Points, in no order, along strands that fork, close into loops and pass close to each other.
In the rows, zero is written as 128.
Two points are linked if the straight distance between their rows is under 130. Some points are linked to none.
K533: [133  68 147 110 154  95 123 202 123 104 124 162 136 130  91 119 138 112
 119  92 122 147 159 127  89 139 117 101 112 173 157]
K728: [107 112 134 153 139 114 114 125 126  99 129 148 142 121 171 104 138 128
 126 166 115 145 122 180 123 122 130  64 129 126 121]
K767: [142 120 153 155 134 108 140 176 133  63 131 126 158  79  95  74 110 135
 137 146 170 156 146 145 139 128 136  38  82 133 140]
K530: [141 172 140 156  77 155  82  90 172 109 155 124 140  71 171  86  91 121
 103 167 187 116 112 164 176 124 165 104 113 106 123]
K144: [ 94 150  95 118 123 100 147 127 144 139 129 189 141 158 138  87 141 131
 118 121  66 146 125 143 110 152  45 146 150 129 121]
K103: [150 108 124 164 153 170 100 113 163 163 138 110 119  93 169  76 111 146
 137 168 177 118 130  96 212 116 145 132 166 156 137]
K356: [124 130 155 126 122 198 150 116 170 140 141 176 112 112 159 116  34  97
  74 125 154 110  87 150 129 137 108 122 115 119 144]
K437: [ 97 118 157 151 127 115  34  99  91 146  90 108 145 151 136 165 120 111
 111 153 150 114  93 156 101 114 163  96 157 136 103]
K901: [120 118 139 143 162  77  81 151  94 105 123 132 166 192  97 174 129 115
 120 161 104 142 142 141 104 156 135 109 103 132 101]
K267: [135 181  91 121 133 138 191 100 103 152  94  80 111 140 100 144 127 139
 126 108 117 129 139  45 164 161 111 172 124 125 118]
K992: [110 128 121 156 148 118  77 117 156 146 113 180 132 144 111  94 113 106
  97 157  97 157 136 135 162 175  93 112 148 165 130]
K474: [166  96 123 112 121 163 168 156 139 142 171 160  89 118 136 184  87 116
  94 110 143 159 168 109 138 141 156 171  70 170 142]
K612: [132 102 104 133 145  92 122 126 127 107 134 158 134 116 123  90 170 145
 116 157 100 192 177 135 144 165 119  80 115 184 149]
K80: [100 101 116  88  92  51  74 130 109 110 108 145 144 120  93 109 199 118
 123  69 122 114 121 132  61 135 123 130 151 123 136]
K198: [124 156 114 134 127 113 138 175  93 131 165 131 165 154 150 153 149 147
 184 146 124 111 148 132 121  72 124 163 127 109 127]
K522: [171 153 105 159 146  94 155 178 136  97 113 127 163 161  52 131 105 111
 123 120 101 149 150  88 152 174  83 121  77 142 118]
K189: [131  72 118 116 163  96 143 164 120 109 136 160 124 117 107 105 170 133
 123 119 102 171 174 125 106 150 120  95 121 187 154]
K837: [110 160 129 101 110  95 138  81  78 115  82  73 134 131  73 133 141 134
 134 115 135 116 101 106 110 137 131 124 123 103 123]
K241: [104 127 142 108  93 156  84  72 135 184 118 130 111 141 167 147 119 117
  98  96 137 115  94 148  99 112 149 165 178 136 129]
K161: [ 95  99 152 107 147 131 158 161 118 142 129  95 106 130 138 116 172 146
 194 114 136  97  96 137  97  60 136 154 172  89 135]
K860: [ 86  66 156  94 146  93 113 133  85 103  90 123 107 171 123 171 152 111
  88  80  85  86 108 127  56 150 128 131 145 120 121]
K466: [114  71 139 101 121  61  60 184 120 104 109 173 137 141  82 108 182 105
 125  74 126 116 157 136  72 128 122 116 146 155 158]
K919: [102 144 112  79  98  75 112 134 134 131 118 131 155  92  92  74 184 137
 150  73 118 124  94 156  79 132  85 144 158  95 112]
K305: [141 189 125 166 130 114  99 147 139 125 117 142 193 198 120 160 114 108
 138 170  77  98 122 122 157 137  74 168 150 103 100]
K396: [119 151 124 199 128 119  40  88 132 121 128 118 152 131 183 115 138 128
 136 213 126 119 105 161 168 111 149  73 166 122  87]
K14: [ 93 170  98 131 125  94 103 116 122 159 123 126 160 163 156 113 162 148
 145 139  92 109 118 119 144 116  91 195 194 116 110]
K719: [136 161 113 125 131 128 140 105 123 140 143 134 140 180 114 184 100 118
  93 140  91 159 156 108 130 179 123 161  90 138 109]
K602: [110 127 144 171 147 124  62  86  84 140  96  77 146 145 147 140 140 138
 143 189 148 121 108 145 147 111 172  92 162 129 102]
K81: [160 189 122 192 124 197 119  87 138 116 154 118 141 156 156 144  76 117
 116 225 127  87 103 131 184 130 122 117 113  91 102]
K86: [ 99  93 156 105 122 134  76 100 131 186  85  90 101 134 142 119 153 119
 127  82 152  94  92 114 110 112 151 174 210 138 130]
K549: [114  91 194 130 119 140  68 172 161 144  99 144 132 115 110 111  93  92
 130  85 179  93  80 154 102 100 131 112 170 111 141]
K158: [109 128 150 137 134  92 110 165 127 107  88 116 168 104  74  73 115 124
 151 119 144 119  85 147 132 122  85  94 149  92 113]
K693: [112  47 163 136 176 114  80 198 134 130 141 157 113 161 149 139 156 115
 133 135  95 117 140 158 106 106 137 132 167 169 138]
K115: [116 160 140 131  98 126 103 106 152 109 103 104 146  33  90  49 132 147
 145 115 147 153  84 183 134 151 120  80 117  99  93]
K230: [127  65 155 124 164 107 123 232 151 117 142 179 132 152 126 125 129 107
 148 103 115 120 143 138 102 112 100 132 137 150 152]
K213: [103 155 117 147 114  94  17 102 107 157 100 135 159 183 137 152 152 115
 103 137 103 119 147 120 138 147 137 166 169 154 108]
K33: [139 136 143 137 166 116 170 204  96 101 105 122 147 160  82 165  83 106
 161 107 156  86 125 107 118 114  86 120  87  90 110]
K209: [121 186 138 129  99  85 116 108  83  96  87  71 171 137  62 125 137 132
 154 131 126 106  76 152 120 106 109 110 107  67 103]
K351: [165 170 106 133  95 119 143 170 168 139 133 137 159 105  91  86 116 138
 153  95 148 137 150  89 178 117  94 184 134 139 147]
K7: [144 170 135 142 103 149  63  92 135 171 106 100 160 136 126 139 102 129
 115 131 167 106 125 101 182 127 147 182 169 141 130]
K534: [144 176  87 158 104  88 122 134 136  94 144 136 182 127 118  85 166 151
 146 162  81 164 151 150 152 124  96 121 120 135 133]
K874: [131 151 137 129 152 119 128 125  99 123 119 116 150 187 101 193  98 113
 115 142 120 132 144 115 120 157 128 128  91 118 102]
K196: [162 122 123 125 114 187 156 107 112 142 166 119  86 118 159 200  93 130
 110 140 158 137 160 124 148 111 190 142  64 138 142]
K727: [140 117 169 128 129 165 141 156 118 138 165  96  88 144 163 176 151 139
 183 124 150 105 128 141 102  39 200 139 125 113 162]
K431: [100  89 131 122 158 129 133  83  73 130 122  95  96 154 182 171 172 146
 130 159  83 131 127 157  89 111 171 116 140 141 113]
K879: [112 164 127 133 103 125  84 137 173 138 117 141 151  36 112  39 142 141
 153 109 128 150  90 192 139 137 101 108 146 103  89]
K138: [146 148 116 197 134 120  95 137 144 104 168 161 165 171 137 150 105 122
 123 221  88 139 141 153 159 158 113 109  99 119 107]
K52: [111 138 158 155 126 168 124 126 166 118 138 195 127 127 132 110  48  78
  70 156 122 131  97 164 118 171 102  68 103 121 127]
K392: [101 141 142 160 116 144  92  45 147 125  99 105 110 100 174 115 106 117
 100 163 146 144  85 174 128 138 162  49 123 112  92]
K45: [153 177  87 147 150 168 195 111 111 165 120  90  97 130 125 141 109 136
 140 143 129 143 148  63 201 140 116 165 112 140 107]
K170: [114 127 129  97  98 109  79 134 168 173 128 157 134  94 110  76 170 131
 141  86 142 148 135 128 130 130 129 175 178 150 151]
K375: [156 176 103 175 120 176 188 106 177 107 150 142 112 106 157  92  74 137
 114 183 118 124 118 124 199 143  83 118  93  98 127]
K972: [142 167 124 112  96 144 192  93 133 120 141 151 131 122 105 144  78 129
  90 110 116 179 145 136 113 169 108 102  57 132 148]
K137: [166 130 118 187 156 151 119 116 152 102 173 133 130 151 136 168  78 113
 104 213 130 156 151 124 175 172 146 105  78 130 104]
K482: [151 188 138 168 104 141  80  84 126 138  90  76 170 150  91 155  92 123
 110 153 142 125 116 110 189 149 146 141 128 139 122]
K462: [127 106 132 111 132 153 135  67 143 137 112  70 101  58 168  93 169 157
 158 144 170 131 127 139 164 107 188  97 151 123 127]
K922: [118 149 137  89  93 144 165 121 146 133 137 188 141 151 135 148  76 109
  87  95 113 141 123 154  84 151  85 131  95 112 141]
K112: [145 157 128  97  81  76  99 156 119 122 149 121 178 117  93 123 181 147
 171  90 156 121 147 133  95 103 145 155 134 109 142]
K546: [135  73 118 113 173 158 226 139 137 136 140 122  46 110 170 135 143 144
 137 114  78 145 152 111 128 115 125 141 130 160 133]
K537: [135 104 122  94 143 120 214 146  94  94 134 107 105  96 111 120 160 145
 162 107 130 141 129 131  78 104 121  89 108 128 145]
K235: [146 141 144 136 123 131  93 170 158 147 120 168 158 167 123 144  98  96
 130  93 155  85 150  92 153 143  76 193 153 125 132]
K528: [125 151 133 144  86 180  83  42 166 132 139 117 104  88 205 100  98 132
  85 160 175 114  87 175 150 115 170  95 121 107 103]
K79: [119 130 143 177 171 151 115 134 132 119 155 157 145 178 163 151  88 101
 118 217  94 113 104 159 122 144 102  81 132  95  86]
K526: [111  94 174 106 137 132 151 167 133 150 115 115  99 165 145 143 142 122
 166  72 122  74  96 123  77  83 124 173 170  90 143]
K337: [166 104 137  93 100  89 141 160 102 106 124 126 136 114  71 156 156 113
 131  46 173 111 163  68  79 144 163 144 109 150 159]
K819: [127 117 150 134 121 170 135 125 131 122 164  93 103 117 191 150 152 143
 177 143 167 101 121 172 118  41 188 106 121  92 147]
K274: [153  91 124  98 118 136 171 161 154 143 157 174  89 123 125 154 126 116
 101  75 116 155 171  93 111 147 132 172 104 185 156]
K308: [128 136 105 120  80 116  95  54 114 146 156 126 133 106 178 132 179 163
 121 162 125 156 158 150 146 114 171 142 132 148 140]
K563: [115 173 133 103  88 132 151 119 126  95 148 130 160  76 125  96 133 149
 154 113 139 144 102 208  82 101 116  79  94  68 111]
K386: [110 114 151 110 104 107  52 120 150 179  95 112 130 118 113 102 163 120
 147  75 173 109 111 112 126 125 153 182 198 122 136]
K485: [131 148 123  99 128 153 160  94 116 121 122  52 115  52 130 109 164 162
 191 136 186 122 120 139 157  98 170  99 121  92 126]
K564: [136  70 186 109 160 143 102 148 110 126  87  98 119 158  94 195  89  93
  98  90 171  91 123 114 107 148 154 137 118 140 131]
K410: [ 93  86 154  90 132 121 144 154 134 120 100 160 112 171 139 148 125  94
  95  61  94  99 120 146  61 148  73 142 139 115 133]
K400: [140  83 145 162 191 176  82 120 125 138 151 145 123 176 166 174  87  98
  87 204 131 120 111 149 133 134 142 110 147 133  91]
K325: [126 148  78 110 157 125 164 134  64 131 138  87 102 178 119 220 139 123
 125 111 121 120 168  60 125 146 169 176 103 113  93]
K3: [124 138 139 150 124 164 116 114 118 124 159 115 127 122 201 147 120 135
 154 175 165  96 111 170 136  69 165 106 119  95 120]
K157: [147 120 157 113  97 162 158 138 144 116 141 123 121  70 118 121 104 124
 131 102 186 147 141 130 118 101 183 105  92 139 165]
K886: [133 122 158 148  96 127  77 161 159 130 166 147 154  90 144 103 138 132
 159 140 180 129 127 157 133  78 172 130 140 123 151]
K312: [126 141  95 111 146 101 182  92  81 127  92  78 112 125  89 118 156 147
 132 123 121 135 129  58 140 161 127 136 129 134 124]
K355: [116 127 144 100 136 126 143 157 117 147 128  83 130  92  97  97 180 156
 216 104 169 102  88 140 110  69 143 149 145  70 124]
K207: [156 105 147 129 127 187 157 115 138 114 156 108  89  92 161 166  90 134
 112 135 176 126 153 124 147 106 200  92  71 137 149]
K84: [112  99 151 118 137 108 126  91 117 139  50  87 120  95  53  87 108 124
 106 105 162 134  91  86 160 163 112 113 150 144 136]
K498: [121 147 132  86 102 127 140  74  94 122 102  70 128  77  89 113 149 147
 155 120 163 136  95 135 121 125 156 117 133 104 122]
K999: [114 110 127  91  95 116 105 129 116 141 167 156 126 179 171 198 155 123
  94 101  85 116 152 141  73 126 165 182 122 141 150]
K251: [141 114 136 143 176 154 183 206 114 121 134 131 121 130 110 150  86 116
 156 122 153 124 143 110 134 106 124 113  95 119 117]
K23: [ 92 144 154 149 106 118 104  81 135 129  61 116 131 113  72  99  82  97
 100 122 132 143  61 150 122 168 103  63 128 115 105]
K977: [ 94  93 124 160 156 131  47 116 131 173 117 157 121 142 183  99 149 125
 133 166 107 126 103 155 139 103 119 132 212 160 110]
K941: [173 167 120 183 143 123 128 177 147 103 113 124 180 147  69 136  87 115
 131 154 119 140 147  94 191 157 103 129 101 146 117]
K642: [ 93 153 113  86  59 107  72  81 131 146 130 180 134 128 135 132 156 121
  88  90  97 157 138 166  87 142 132 144 138 150 139]
K152: [109 165 134 139  95 128  82 149 190 124 122 186 160  93 106  66  96 105
 119 117 130 134  99 177 133 127  78 110 155 112 118]
K840: [143  77 137 150 210 190 163 105 140 139 132 102  78 137 151 156  78 115
  96 161 135 150 132 107 160 156 151 111 116 151 107]
K54: [125 106 141  90 113 136 145 144 136 149 167 155  86 178 172 191 143 126
 112  75  72 103 146 121  72 115 147 198 138 134 150]
K273: [149 158 103 139 140  80 188 152 127  97 113 117 155 155  59  97 121 128
 133 118  89 145 122 105 117 160  47 100  90 117 128]
K673: [120  98 131 108 146 134 198 138 104  85 139 103 103 104 167 130 166 149
 174 134 124 133 131 161  93  78 141  63  97 102 140]
K426: [126 111 122  64 116 136 215 114 116 111 142 118  83  87 134 110 172 147
 157  79  97 136 113 139  57 116 130 128 144 129 150]
K22: [120  85 128 137 178 147 144 124 134 163 109 108 104 105 145  87 143 150
 142 137 142 140 131  92 173 125 127 145 177 166 141]
K187: [157 181 106 139  89 103  84 142 166 120  97 125 186 123  70  84 149 130
 130 110 122 139 141 114 186 141 102 167 148 153 141]
K365: [122 104 148 106 129  71 152 144  91  84 104 133 152 129  68 116 129 116
 118 107 127 137 100 152  62 131  92  60  88 107 135]
K283: [112 135 105 157 152 128 119 130 171 147 120 194 133 148 120  80 107 113
 105 160  66 152 123 129 165 174  42 132 152 149 127]
K48: [ 81 119 146 126 125  91  41 114  88 150  84 114 150 177 140 172 149 108
 115 118 131  83 114 126  93 130 145 151 172 122 109]
K271: [ 95 152  78 118 120 102 141 125 134 158 145 168 137 158 165  95 162 149
 126 134  68 137 140 110 133 141  70 185 168 134 128]
K205: [176  67 128 152 139 193  98 127 153 156 179 148  80 134 192 144  95 138
 101 167 158 106 122 124 157 110 164 160 130 158 142]
K519: [147 127 101 148 111 109 120  94 159  98 146 143 138  86 160  92 158 158
 116 173 124 168 174 138 182 150 140  81  94 151 149]
K664: [ 97 125 112 140 165 103 126 113  66 130 136 100 142 180 173 164 177 154
 152 183  91 131 143 134 117 113 154 133 133 122 103]
K262: [133 125  75 104 144 109 139 143 111 134 154 134 113 170 134 201 148 124
  96  91 102 130 191  53 117 180 154 200 121 138 113]
K224: [109 141 110  93  64  96  88 111 124 151 159 168 148 157 160 152 176 133
 120 101 108 128 155 135  86 121 154 184 141 138 152]
K228: [164 139 100  99 122  85 184 170 114 114 131 101 135  88  59  79 161 146
 181  82 164 120 130  71 117 106 105 147 135 112 129]
K5: [ 89 130 135 105  88 107  53 102 135 141  98 188 131 141 116 133 128  89
  82  86 108 148 138 167  79 153 128 121 130 161 138]
K808: [134 148 141 149 119 125 130 119 146  78 109  91 149  58 103  59 124 139
 140 143 168 151 123 148 161 140 146  55 105 115 122]
K760: [116  43 169 115 172 119 117 168 121 118 131 128  77 143 140 151 157 135
 115 116  73 136 141 148  90 121 154 117 159 177 142]
K218: [144 181 100 120 125 126 226 133 127 102 111 113 138 122  78  96 108 140
 145 109 105 152 120 112 121 139  58  97  84  98 128]
K301: [128  86 135  91 133 140 176 163 156 149 122 149  96 117 114 116 121 119
 121  63 130 133 139  90 110 139 109 157 141 162 160]
K31: [142 142 151 149 150 188 163 174 153 138 135 126 124 108 120 119  50 108
 143 123 189 103 116 104 158 105 131 124 115 115 143]
K500: [118 151 125 116 119 117 154 139 102  78 138  98 153  95 132 106 160 156
 183 142 145 135 121 186  97  85 132  63  92  72 117]
K441: [122  92 176 117 122 134  86 160 161 139  79 141 141 109  77 106  94  92
 112  71 185 112 116 112 140 146 112 122 149 141 157]
K529: [126 144 101 140 149 143 198  99 126 129 140 132 113 133 163 127 125 148
 134 158  97 155 146 126 142 139  99 111  95 116 120]
K127: [155 167  90  76 111 100 201 131  87 108 125  82 115  85  54 116 160 133
 173  72 164  96 119  69 103 116 115 149 118  85 135]
K304: [116 131 119 108  85 161 108  43 127 163 136 132 105 114 170 140 129 138
  82 134 133 149 127 149 133 131 161 150 135 153 141]
K605: [117  81 125 103 168 148 220 150 134 144 113 134  77 114 129 108 129 132
 128  86  97 142 125  92 111 139  95 146 144 161 138]
K662: [135 167 108 129  98 127 164  83 128 126 135 135 137 142 123 134 112 137
 106 146  85 168 144 131 138 172 105 121  84 138 129]
K973: [135 146 115 175 154 139  94 152 139 157 145 173 159 169 154 133 110 130
 131 198  98  98 121 120 171 121  68 167 182 125 100]
K532: [108 152 148  92  70 139 146 121 146 114 155 180 147 104 139 121 102 115
 114  95 130 146 112 208  67 106 110 106 100  97 138]
K200: [164 113 101 164 151 126 142 114 149  94 169 144 125 128 149 143 122 143
 103 187 123 173 184 124 173 171 148  92  56 146 123]
K851: [156 165  97 115  82 154 190 123 168 133 167 146 124  65 144  83 126 163
 159 120 149 152 141 132 163 107 110 155 101 104 145]
K778: [ 99 182  87 120 128 103 138 115  90 143 118  94 152 184 142 157 157 150
 146 119  96  86 133  80 127 134 115 193 162  90 114]
K454: [124 133 143  98  86 140 140  66 126 109 114 135 124  84 123 124 125 117
  91 113 138 180 124 176  87 153 158  59  98 136 141]
K926: [128 142 129 167 139 151  77 116 159 147 120 142 136 101 140  74 103 124
 114 165 142 134 121 125 190 141 114 118 170 152 132]
K438: [129  69 123 136 215 128 152 134  79 129 104  63  92 144  96 172 131 130
 125 150 132 143 141  79 147 153 166 130 115 156 102]
K651: [112  62 160 107 146 131 135 110 107 121 119 108  76 124 168 144 164 143
 112 132  77 141 130 161  92 120 166  97 151 168 140]
K572: [120 122 189 138 104 171  99 162 165 148 157 161 133 127 154 128  86  97
 138 118 167  87  73 174  95  66 147 132 163  89 143]
K76: [142 160 137 170  95 162  55  97 164 131 139 148 140  93 135  87  84 111
  86 171 164 120 110 139 186 133 141 111 142 144 131]
K738: [114 121 161 116 128 149 127 126 155 144  79 107 127  70  74  60  86 119
 116  96 179 134  90 114 158 149 123 108 153 139 142]
K940: [129 153 124 122 160 132 135 139  63 120 123  77 126 186 101 223 106 109
 135 136 152 108 142 101 125 133 157 137  76 101 103]
K863: [123 139  84 124 132  43 133 124  83 100 118 110 155 158  85 107 195 153
 124 128  74 128 139  88  94 169  98 121 135 129 131]
K425: [148 142 121 144 125 165  53  92 131 190 139 146 140 173 158 158  92 121
  87 163 138 104 115 114 165 138 124 190 166 148 116]
K932: [109 109 112  93 106 117  96 125 168 168 123 194 116 105 101  69 161 118
 103  83 119 149 157 119 131 155 114 161 160 175 168]
K833: [130 135 139 123 138  79 146 175  71  86 105 103 157 160  74 159 122 114
 157 101 159  65 119 102 103 104  86 125  89  76 115]
K803: [123  27 157 122 209 116 130 172 106 110 116  98  85 139 108 157 133 124
 113 129 109 142 143 115 120 143 165 125 139 183 121]
K838: [108  93 147 129 123 145  66 118 134 137 128 174 120 146 150 162 106  97
  69 134 111 143 119 180  96 136 148 101 122 164 135]
K68: [138  96  82 128 161 138 206 111 132 127 158 144  78 126 202 142 163 162
 146 159  95 147 162 126 140 119 116 121  99 132 120]
K120: [ 92 151 149 167 101 130  99  57 128 128  87 108 126 127 121 119  93 109
 107 151 118 151  83 161 120 162 135  54 121 116 102]
K194: [111  90 112  62 131 106 181 102  87 105 116 102  77 107 123 125 189 151
 138  84  92 106 103 106  57 133 158 143 175 134 152]
K182: [139 116 125 155 137 154  92 163 146 147 172 188 141 152 172 127  95 124
 124 189 125  98 118 141 145 108 101 153 152 125 127]
K644: [123 173  67  76  94 111 201 116 119 137 161 141 127 125 141 118 166 156
 136  74  92 125 146  86  86 135 108 180 141 114 140]
K930: [123 127  88 101 140 113 119 113 132 133 160 169 127 182 134 183 136 119
  72 118  83 153 171 100 115 190 118 193 109 153 122]
K384: [123 120 140  99 131 134 163 166 141 126 144 182 132 172 137 169  94  99
 104  79 114 112 148 128  80 144  77 163 101 119 128]
K323: [166 156  72 126 133 101 190 138  81 101 144  80 119  85 114 120 183 161
 191 139 149 147 172  92 153 100 148 109 101 132 129]
K854: [106 177 140 144  82 136  74 123 169 112 125 203 156 115 112 108  76  87
  90 125 123 147 105 183 119 140  98  88 117 119 126]
K367: [122 164  58 102 122  88 169 133  80 126 142  99 141 146 123 141 188 166
 157  93 103  98 152  55 104 124 133 180 151 106 125]
K591: [157 129  98 140 159 179 199 101 120 162 126  95  74  98 155 135 115 144
 135 138 156 148 163  74 199 124 143 141 107 149 127]
K828: [131  95 159 105 137 133 159 179 126 149 165 129  73 170 156 184 158 132
 145  82  95  95 141 105  76  85 158 185 146 124 150]
K757: [134 135 122 144 126  63  65 139  89 102 114 112 179 155  85 145 159 133
 132 152 122 143 162 113 139 147 146 122 116 155 129]
K483: [161 167 143 176 125 130  78 143 145 110 113 130 178 148  75 151  83 102
 101 159 132 138 143 118 178 169 139 114 106 152 133]
K606: [140 175 126 127  75 102  55 125 153 132  86 103 179  88  64  86 147 129
 134 103 154 135 119 128 179 133 130 157 155 136 127]
K960: [153 129 113 107 111  75 103 141  96 107 115 113 155 121  68 137 156 129
 119 101 149 139 168  73 121 156 153 135 109 165 148]
K585: [161  87  97 149 186 184 186 121 149 146 140 115  64 110 183 135 100 137
 123 162 152 135 155  93 194 134 142 122 105 149 118]
K676: [101  59 145  75 147  91 137 123  89 114  98  99  80 138 114 151 179 132
 113  74  88  84 110  94  74 141 159 140 177 139 143]
K614: [136 174 123 101 116 148 219 114 115 106 122 119 131 109  92 123  90 132
 132 105 133 154 122 130  98 137  97  83  62  97 141]
K331: [113 110  92 153 211 106 138 156  86 129 143 100 122 191 140 169 154 146
 154 184  92 139 156  91 144 139 137 161 135 131  76]
K581: [149 140  95 129 109 110 134  75 121 105 148 105 140 105 174 139 178 174
 150 174 128 151 172 135 169 113 164 100  98 129 133]
K264: [145 155 132 130 113  57 118 166  83  75 106  91 185 144  58 130 143 134
 160 121 144  95 120 126 109  94  99 114  97  83 119]
K626: [159 121 151  97 100 135 171 164 112 129 133 116 121 107  85 159 112 113
 143  71 177 127 146  95 100 105 173 131  92 136 160]
K956: [141 111  97 155 212 126 157 145  83 129 133  71 103 160 108 179 133 128
 151 176 120 158 162  83 170 146 155 134 104 142  83]
K782: [155 159 112 110  82 142 182 152 155 136 171 166 138  98 122 106 106 141
 143  97 148 148 151 121 131 111 103 159  96 123 153]
K4: [150 166  91 143  88 169 165 103 186 123 160 142 120  73 171  75 101 167
 129 153 151 130 122 131 198 116 101 151 110 100 144]
K177: [153  60 142 156 164 200  80  98 140 132 169 142  79 151 196 160  87 122
  66 184 137 109 109 157 142 131 167 115 127 151 107]
K604: [126 137 142  85 113  91 122 144 127 147 112  97 152  65  77  65 182 155
 187  82 154 102  77 139 107 121 107 157 148  78 108]
K28: [135 156 159 131 116 197 159 125 168 147 138 130 122  93 138 107  42 109
 118 111 193 104  94 132 146 110 133 124 115 105 145]
K779: [112  82 181 142 129 150 114 173 158 127 156 154 110 131 174 118 119 116
 145 124 123  99  90 194  85  65 138 108 165 107 139]
K936: [103 104 141 125  84 142  95  89 147 111 136 185  99  93 166 134 122 119
  75 125 109 167 121 201  89 125 155  69 105 150 142]
K823: [107 106 119 131 151 132 147  84 129 146 100  98 109  97 159  84 160 158
 138 149 122 154 130 124 159 134 133 109 169 151 130]
K867: [136  89 144 132 153 168 138 149 143 158 157 153 105 146 169 159 100 124
 124 138 125 115 128 134 123  98 134 159 139 146 138]
K987: [134 141 116 169 158 172 135  86 132 133 139 111 117 139 200 127 109 138
 130 200 139  98 118 133 175 112 134  93 124 101 110]
K171: [151  77 169 121 154 144 176 191 113 125 151 106  66 128 133 169 144 133
 173 104 124 116 145 116 101  69 174 129 123 139 148]
K765: [121  82 174 120 131 170 144 137 139 133 159 142  77 146 192 151 113 128
 132 126  94 109 106 187  88  72 137 131 144 119 147]
K139: [162 141 117 134 130 116 176 203 146 135 144 116 143  92  92  74 144 152
 201  95 164 132 141  93 151  85 104 149 134 114 139]
K141: [132 197 108 162  87  86  75 128 130 103  88 125 205 193  97 144 153 113
 131 130  81 106 127 123 147 146  84 164 141 114 114]
K691: [120 192 101 149  74  98  46  98 146 142 107 166 173 171 118 131 143 109
 104 134  69 134 128 150 146 149  93 162 151 139 120]
K600: [101 113 144 145 184 129 151 117 117 147  76 108 122 157 109 111  97 119
 125 147 112 127  93 112 145 157  90 111 147 119 107]
K321: [142 132 113 174 162 159 164 124 169 109 150 143 107 120 203  95 102 136
 130 208 137 102 125 122 186 126 111  89 110 100 113]

How many points has the smallest loop of links through each point below? Write none if it is on no loop.
K673: 12
K930: 6
K189: none
K438: 8
K337: 18

A piece is two or more points that can be reached from each other along the links. Count, over all rows, the pieces, the separate loops (a circle has one, a figure eight two, a Y none), the forks (points with three links) and the tips (points with one).
pieces: 3
loops: 4
forks: 14
tips: 12

A fork is a point with three links, a tip a point with one. Leave the first point through the second and follow the links. Name the first fork or tip that comes.
K500, K673: K922
K519, K581: K932
K274, K474: K874
K28, K31: K837
K778, K14: K926
K867, K182: K396
K828, K54: K454
K438, K956: K760
K264, K833: K767

Name the points in between on the shortest way along the links from the first point to the second, in order.
K581, K973: K519 > K200 > K137 > K138 > K79 > K400 > K177 > K205 > K867 > K182
K930, K410: K719 > K662 > K972 > K922 > K384
K157, K537: K626 > K337 > K960 > K757 > K901 > K874 > K719 > K662 > K972 > K922 > K532 > K563 > K500 > K673
K919, K224: K604 > K355 > K161 > K526 > K828 > K54 > K999
K941, K500: K522 > K273 > K218 > K614 > K972 > K922 > K532 > K563
K851, K355: K4 > K375 > K321 > K987 > K3 > K819 > K727 > K171 > K828 > K526 > K161
